Each row is a point on a landscape with many valleys, with its height.
A ball rolls from a point to the lowest of its 2 nearest points, and stops where none of them is lower. Distance is the straight distance between rows; heights are no part of it.
gos h=63.7: [ 75 152  93 135 121 123 101 128 147 133 103  82 102 136 130 100 150 122
 149 114  78  72 169 146 101]
Dipi h=48.7: [134 102 175 162 111 148 149  97 138 146 137 109 138  87 121 152 109 103
 149 145 109 174 159  96 101]
rugi h=14.7: [149 194 162  86 139  73 135 114 132 109 128  88 146 165  82 140 106 163
 138 125 119  87 119  96 153]
Bobag h=24.6: [ 93 123 123 112 163 162 120 155 164 153 146 142 111 147 113 136 125 102
  74 125 196 140 193 130 157]
gazup h=5.5: [159 207 143  82 120  54 108 134 138 104 117  60 134 140 140 167  79 198
 112  91 100  96 149 110 144]
Feb h=46.0: [123 135 122 159  99 168 125 114 122 163 117 124  63 137 157 162 157 133
 126 160 172 150 119 106 155]
Fugev h=20.8: [ 92  93  73 114 154 159 112 159 138 152 118 114 131 176  94 103 124 133
 112 122 136 190 138 174 195]
pusu h=26.2: [ 79 118 113 135 141 117 147 144 152 164 131 134 104 163 123 146 135 152
 126 109  74 165 152 128 158]
Babo h=24.9: [111 144 121 129 131 142 145  91 168 111 122 102 162 155 153 158  98 191
  72 118 134  96 165 160 163]
lefi h=58.7: [148  90 110 129 107 159 157 120 159 126 153 117 136 114 117 115 141  91
  79 124 204 134 110 124 114]
Bag h=36.8: [106  56 105 157 105 156 141 177 125 107 153 132 175  73 100  75 179 105
 149 143 156 131  80 154 142]
gek h=43.2: [ 82 122 115 165 156 136 137 158  67 128  94 174 105 119 155 134 165 167
 167 158 115 128 147 144 172]
momi h=51.7: [132 137 186 148 109 138 177 102 133 138  86 113 156  95 140 164  77 146
 123 145  97 170 145 126 100]
zes h=18.5: [131 110 174 148 179  68 155 122  91 125 158 142 145  99  94 176 134  67
 193 171 121 123  96 106 122]
pevo h=43.4: [155 101  67 138 110 149 100 109 140 164 127 104  48 144 145 156 149 100
 111 145 179 121 115 145 134]
ker h=38.3: [104 182 162 111 130  10 160  90  66  99 121  93 168  83 125 159 101 192
 150 192  93 138 100 124  81]
Voz h=16.3: [142 184 151  95 182  95 121 141  93 117 100 125 154 144  87 109 127 139
 180 125 111 108 140 113 143]
Nela h=60.3: [155 125  64 113 134 139 112 169 167 140 124 119  99 154 145  81 126  72
 103  93 167 131 114 111 115]
pozem h=53.2: [173 146 154 118  75 115 103 111 111 106 128  73 126 123 196 146  51 143
  97  89 162 113 154 114  96]
sozak h=35.1: [137  52  68 129 120 211 103 186 158 110 190 141 131 157  80  61 173  88
 119 147 105 142  36 136 171]
Refe h=26.3: [152 115 179 138 139  79 158 129 122 124 176 171  95 114  99 144 131  41
 162 149 114 111  47 114 123]
pebel h=54.4: [120 136 149 116  97  77 153 104 100 125 113 117 114 112 110 129  91 153
 126 141 136 103  83 137 112]
mer h=27.4: [155 151 129 126 146 128 138  90 135 137 160 131 135 179 166 122 117 132
 130  84 128 137 146 122 118]
suk h=70.3: [131  88  82 114 113 206  95 139 147 136 106 108 102 107  65  81 110  90
 124 139 127 126 135 154 115]
Vudat h=16.5: [ 87 106 113 129 145 170 132 126 125 147 164 163 100 106  82 140 153 116
 126 125 173 160 174 129 179]
lom h=7.0: [ 92 131 106 143 137 150 153 120 137 113 156 206  96  90 138 143 161 118
 109 100 140 137 168  90 144]
bive h=68.8: [138  86  75 129 113 200 115 105 177 148 126 112  99 128 110 125  96 116
  83 141 116 136 147 151  85]
Pokad h=46.6: [137 119 155 109 142 158 116  83 101 109 147 214 176 120 103 124 168 117
 154 115  88 116  96 128 102]
Kozot h=59.1: [104 102  51 112 133 152 115 187 183 132 124 144 115 139 136 120 163  81
  49  97 158 148 126 100 125]
fid h=54.0: [129 114 111 135 119 134 151 130 152 143  69 142 146 102 148 152  93 150
 112 106 103 166 144 164 121]
naz h=45.2: [153 207 205  76  87  54  99 102  79 101 113  99 146 111 167 175  81 174
 121 118 168 106 121 116 112]
Lipi h=39.7: [174  74 112 142 147 145 116 107 129 152 125 127  81 138 116 163 143  87
 127 142 148 115 121 171 170]
vusu h=29.6: [105  95 114 159 139  94 182 152 134 126 159 119 155  99  75 119 150 108
 188 159 131 114  80 119 138]
mukop h=39.9: [100 101 118 132 131 197  79 151 142 151 135 130 165 162 140  51 146  78
 141 132 177 153 161 170 118]
nev h=44.4: [108 157 142 141 153 118 135 164  91 136  79 132 123 136 150 168 163 180
 136 153  86 146 157 105 157]
lukos h=41.7: [134  95 181 175 108 167  98 132 136 111 160 161 129 140 166  97 152  79
 136 130 103  94 112 115 113]
tipok h=39.6: [ 94  49 116 144 135 182 158 181  73 108 129 147 154  54  81 115 139 113
 173 155 140 147  97 153 187]
nud h=23.5: [110 135 157 145 126  50 184 106 136 113 141 109 189  85  88 140 130 131
 182 158 134 127 110 127 133]
Fer h=61.7: [143 159  70 110 137  98 109 133 143 135 106  90 128 162 173 106 160  99
 119  78 175 112 144 113 114]
mivo h=33.9: [165 249 158  61 126 105  75 120 117 141 112  47 136 154 165 162 116 205
 143 125 114  99 193 155 116]
fubo h=30.3: [122 138 163 152 154  77 160  70 111  71 144 141 162  69 101 178 102 135
 163 184  99 111 123 104 123]
mep h=50.7: [127 140 130 121  98 181 124 102 114 120 114 150 109 129 104 100 131 113
 137 128 116 135  97 108 112]
Pati h=44.1: [170 118 173 150 122 132 114  88 115 106 154 188 156 123 154 112 128 102
 156 118  82 127 102 111  83]
lim h=30.9: [127 142 143 107 154  87 153 107 122 153 148 169 146 139 129 165 150 131
 148 126 132 108 100 109  76]
mudo h=17.7: [134  83  82 139 132 149 111 131 122 135 123 139 115 160 141  99 123 162
 100 137 157 171 134 151 185]
surit h=38.0: [144  65 126 156 100 199  53 147 144 114 143 149  96 127 137  99 173  68
 116 140 136 144 110 145 167]
dib h=34.1: [130  92 155 153 120 116 111 128 139 123 142 189 107 119 138 185 168 107
 128 145  50  97  83 109 126]
mek h=56.5: [151 126 148 113  84 149 153 121 123 138 136 108  97 147 136 112  87 101
  67 102 171 144 106 118 105]
Pevi h=30.8: [144 103 159 145 115 128 131 126 145 119 205 199  96 109 112 143 173  79
 151 157  90 102  47 123 114]
Rovom h=23.6: [ 92  96 121 126 147 121 134 166 108 141 124  98 114 166  82 105 145 125
 117 121  81 154 129 128 184]
resem h=34.3: [155 161 170 151 171  66 168 147 134 144 145 134 166 170 162 139 124 127
 182 119 126 131 121 112 147]
dod h=61.6: [138  66 105 126  91 188 115 131 179 144 186 151 116 109  86 103 170  89
 104 151 168 136  87 144 100]
zem h=41.5: [128 122 117 152 166  99 133 141 118 131 141  84 130 123 107 101 141 136
 186 143  97 157 177  96 136]
sok h=58.1: [110 117  79  93 128 125 111 159 139 137 140 141  89 163 109 129 157 143
  62 103 153 105 125  85 136]
bonel h=41.8: [128 224 182  83  97  41 137  76  74 114 114 101 159  96 160 171  86 184
 156 144 125 121 108 141  77]
tes h=34.2: [152 202 162 137 161  90 147 135 127 133 133  86 159 167 173 115 112 188
 168 136 121 151 167 112 144]
vos h=64.7: [117  67  70 126 128 224  99 114 196 137 186 160 128 134  86 107 135 113
  98 153 174 149 131 159 139]
koneg h=21.0: [146 135 182  84 151  93 137 138 107 165 143 163 143 123  83 140 109 100
 167 125 140 142 113 104  86]
fige h=19.9: [108 133 140 109 143 117 171 101 117 132 119 133 155 125 125 167 129 183
  76 116 128 112 144 152 111]
Vav h=49.5: [154 143 197 121  86  88 108 102  97 125 144  97 140  91 157 153  93 129
 131 129 183 116 137 114  91]
Duk h=46.1: [ 91 196 166 118 134 103 135 164 104 138 106 111 149 128 163 144 174 202
 109 148 155 145 189 101 153]
Bod h=33.1: [129  83  99 144 125 185 137 157 158 123 181 160 130 149  91 104 156 120
 138 143 110 149  57 118 171]
Bati h=55.7: [134 139 107 113 135 100 157 139 113 141 129 123  91 156  87 107 114 166
 132 133 126 114 105 116 128]
bano h=36.4: [140  86 149 172 131 118 138 142 131 130 158 155  92 116 148 161 142 114
 122 135  66 139 120  66 104]
Fel h=31.2: [164 103 139 130 157 110 162  83 114 103 154 159 100 103  92 163 132  66
 138 117  82 109  83 112 119]
voba h=56.9: [140 152  95  92 141  90 110 145 120 142 130 112 110 165 124 108 121 195
 104 112 155  84 125  93 110]
biza h=62.8: [ 95 173  71 120 122 104 122 116 135 103 115  94 119 138 163 107 165 149
 114  88 139  87 167 135 118]
Saf h=56.3: [117 111  92 131 105 133 143 185 103  87  71 152 147  84 122  80 134 131
 104 106 141 153  96 112 140]
zudo h=36.6: [125  67  87 151  89 201  75 164 154  84 170 144  75 119 109  66 166  79
  82 143 122 148  75 123 173]
Poviz h=14.2: [ 83 144  97 125 129 139 168 112 161 124 135 168 135 113 131 147 135 159
  94 111 141 108 145 117 112]
Purin h=71.2: [162 101 102 118 142 170 118 147 137 139  70 125  96 112  77 125  82 106
 130 140  99 114 124 161 128]
vip h=33.6: [109  90 122 172 137 154 153 173 130 114 160 141 124  87  85  84 139  83
 184 162 148  94 102 137 135]
mib h=9.6: [159 161 170  92 182 128 128 124  89 131 121 161 118 146  74 135 104  86
 170 135 104 116 124  84 126]
Feg h=21.5: [166 120 112 129 129 127 110 111 145 138 134 139 130 178 181  99 109 133
  94 103 191 155 130 156 157]
duf h=45.1: [131 117 138 137 145 130 111 144 112 140  94 116 140 129 138 123 169  85
 125 107 149 169 165 119 140]
dor h=29.9: [108 111 110 151 136 152 153 144 168 154 158 172 127 138  97 148 143 131
 160 129  74 151 103 118 157]
pama h=70.4: [149  80 116 151 173 156 132 167 107 110  84 125 131 130  91 107 106 104
 141 136  66 114 102 155 157]
Muna h=27.5: [120 207 148  82  99 107  51 134 138 152 106  89 115 176 166 160 115 156
 124 103 132  85 175 130 112]
tebu h=35.9: [138 201 137 101 159  96 171  74 117 145 157 134 136 149 157 155 112 149
 171 109 149 116 140 115  75]
ter h=69.9: [138 107 104 148 181 179 163 146 123 129 103 152 147 152 115 100  94 152
 141 137  65 103 117 149  99]
pigi h=47.9: [ 87 162 134 130  99 126 137 115 121 153 111 119 125 128 135 145 174 161
 132 136 185 156 156 126 153]
Gide h=57.6: [131 147 121 116  77 101 114 127 131  94  67 109 133  67 133 149  95 196
  98 135 146 121 119  97 123]
vodi h=21.9: [123 177 173  96 142  91  84 152 100 161 113 108 121 161 122 126 127 159
 144 124 121 112 173 121 131]
Miz h=34.7: [119 148 156 113 139  37 145  62  69  81 134 126 139  63 107 158  90 124
 147 171 109 108 107 111  75]
tazu h=64.8: [110 188  92 112 126  87 109 124 133 154  90  74 120 143 132 128 139 175
 177 131  73  87 149 144  87]
bazo h=49.1: [102 114 130 115  94 200 113 107 116 123 137 196 134  83  84 104 165 102
 159 138 124 123  94 144 105]
Faso h=42.9: [109 116 116 133 158 149  86 160 106 160 107 111 161 158 157  76 170  86
 152 103 143 166 184 171 124]
Rit h=39.8: [152 102 159 177  85 164  77 133 163  97 144 129 123 141 156  82 120  84
 120 136 143 139 116 115 174]
zasi h=46.7: [116  93 120 162 124 145 116 159 133 113 107 145 147 133 199 124 182  81
  98 103 150 153 143 143 148]
teki h=29.7: [133 179 151 122 143 110 139 109 144 123 144  80 163 174 153 120  85 222
 109 133 126 136 187 154 157]
Pive h=36.0: [ 87 127 127 115 134 203  92 129 170 155 114 100 166 169 137  97 122  85
  79 122 163 153 187 174 119]
tutut h=49.0: [ 91 117 116 179  85 124 149 108 127  89 131 142 114 120 182 102 141 115
 108 114 136  95 112 155 140]
zuf h=21.6: [174 191 144 101 114 101 129 116 136 147 100  80 173 143 170 183  95 220
 132 145 140 110 115 111 101]
Vol h=56.8: [128 115 123 124  59 112 114 147 134  88  90 132 124 102 143 119 124 148
  73 114 147 131  94  95 136]
gopo h=38.7: [120 106 129 172 120  94 122 169 128 136 138 104  92 129 163 128 138 122
 148 135 105 155 150  64 143]
delak h=67.0: [118  61  58 114 111 218 114 119 208 143 162 144 125 136 108 113 121 100
  45 134 139 185 130 158  95]
Zunu h=48.0: [ 94 132 142 176 134 113 151 140 103 102 112 129 143 139 203 117 152 126
 123 108 133 121 163 147 165]
Dok h=53.1: [126 116 143 121  69 109 132  80  99 111 134 124  91 107 134  91  88 144
  97 113 153  85 109 166 105]
Nopi h=27.6: [165 140 199 146 174  71 143 117  96 148 119 127 140 129 149 172 106 103
 185 154 114 124 125 130 111]
Saret h=55.5: [137  85  95 142  97 160 120 154 150 102  70 161 165  84 148 101 105 129
  86 108 131 172 124 161 133]
Kevos h=66.7: [141 164 111 111 142  83 116  99 148 149  97 122 117 132 147 169  99 139
 155  84  68  88 143 143  75]
lofi h=28.2: [155 211 124  93 110  94 118  99 128 134 101  55 159 104 162 176 135 222
 147 144 127 118 176 139  93]
tisen h=31.1: [102 160 145 103 141 150 109 124 144 157 120  94 140 160 139 131 109 125
  85 113 178 139 209 140 122]
fifol h=14.3: [158 176 160  98  93  91 109 125 158 118 106 104 169 143 161 172  82 185
 105  89  99 103 126 119 110]
saz h=41.6: [ 80  83 109 163 155 147 157 176  99 115 118 160 141  79  98 123 144 160
 158 151 131 145 139 154 206]
Ligab h=54.9: [149 158 156 108  99 141 125 112 115 136 107  79  98 158 168 131  60 135
  86 100 121 139 151 123 109]
lopiv h=44.8: [154 114 143 154 140 108 156  97  88 130 155 116 121 112 117 113 127 102
 187 137 113 185 135  89 123]
kudar h=68.7: [147 136 106 123 184 124 140 129 153 134 120 158 121 143 121 145  95 118
 151 115  57  77 130 131  84]
lugi h=51.8: [109 119 111 116 101 162 151 101  97 113 118 137 116 116 100  67 121 111
 117 119 159 115  97 174 134]
zodek h=35.4: [180  80 119 126 171 130 144 116 128 123 145 150  88 121  86 156 149  44
 113 108 112 114  93 162 146]

For each start below, name the point where the ball stops.
tazu: mudo
Vol: Refe
Purin: nud
Vav: nud
Duk: nud
voba: mudo
pigi: Refe
Pokad: mudo
tutut: lom

Call two points neighbours if one is among the 2 nearest of the other. Go from one point of each pair to the other, from neighbour to neighbour, staying as low as possible. Name the highest point that can't be avoided.
lom / zes: resem
nud / zes: pigi
gazup / mib: Voz
mudo / gazup: tebu
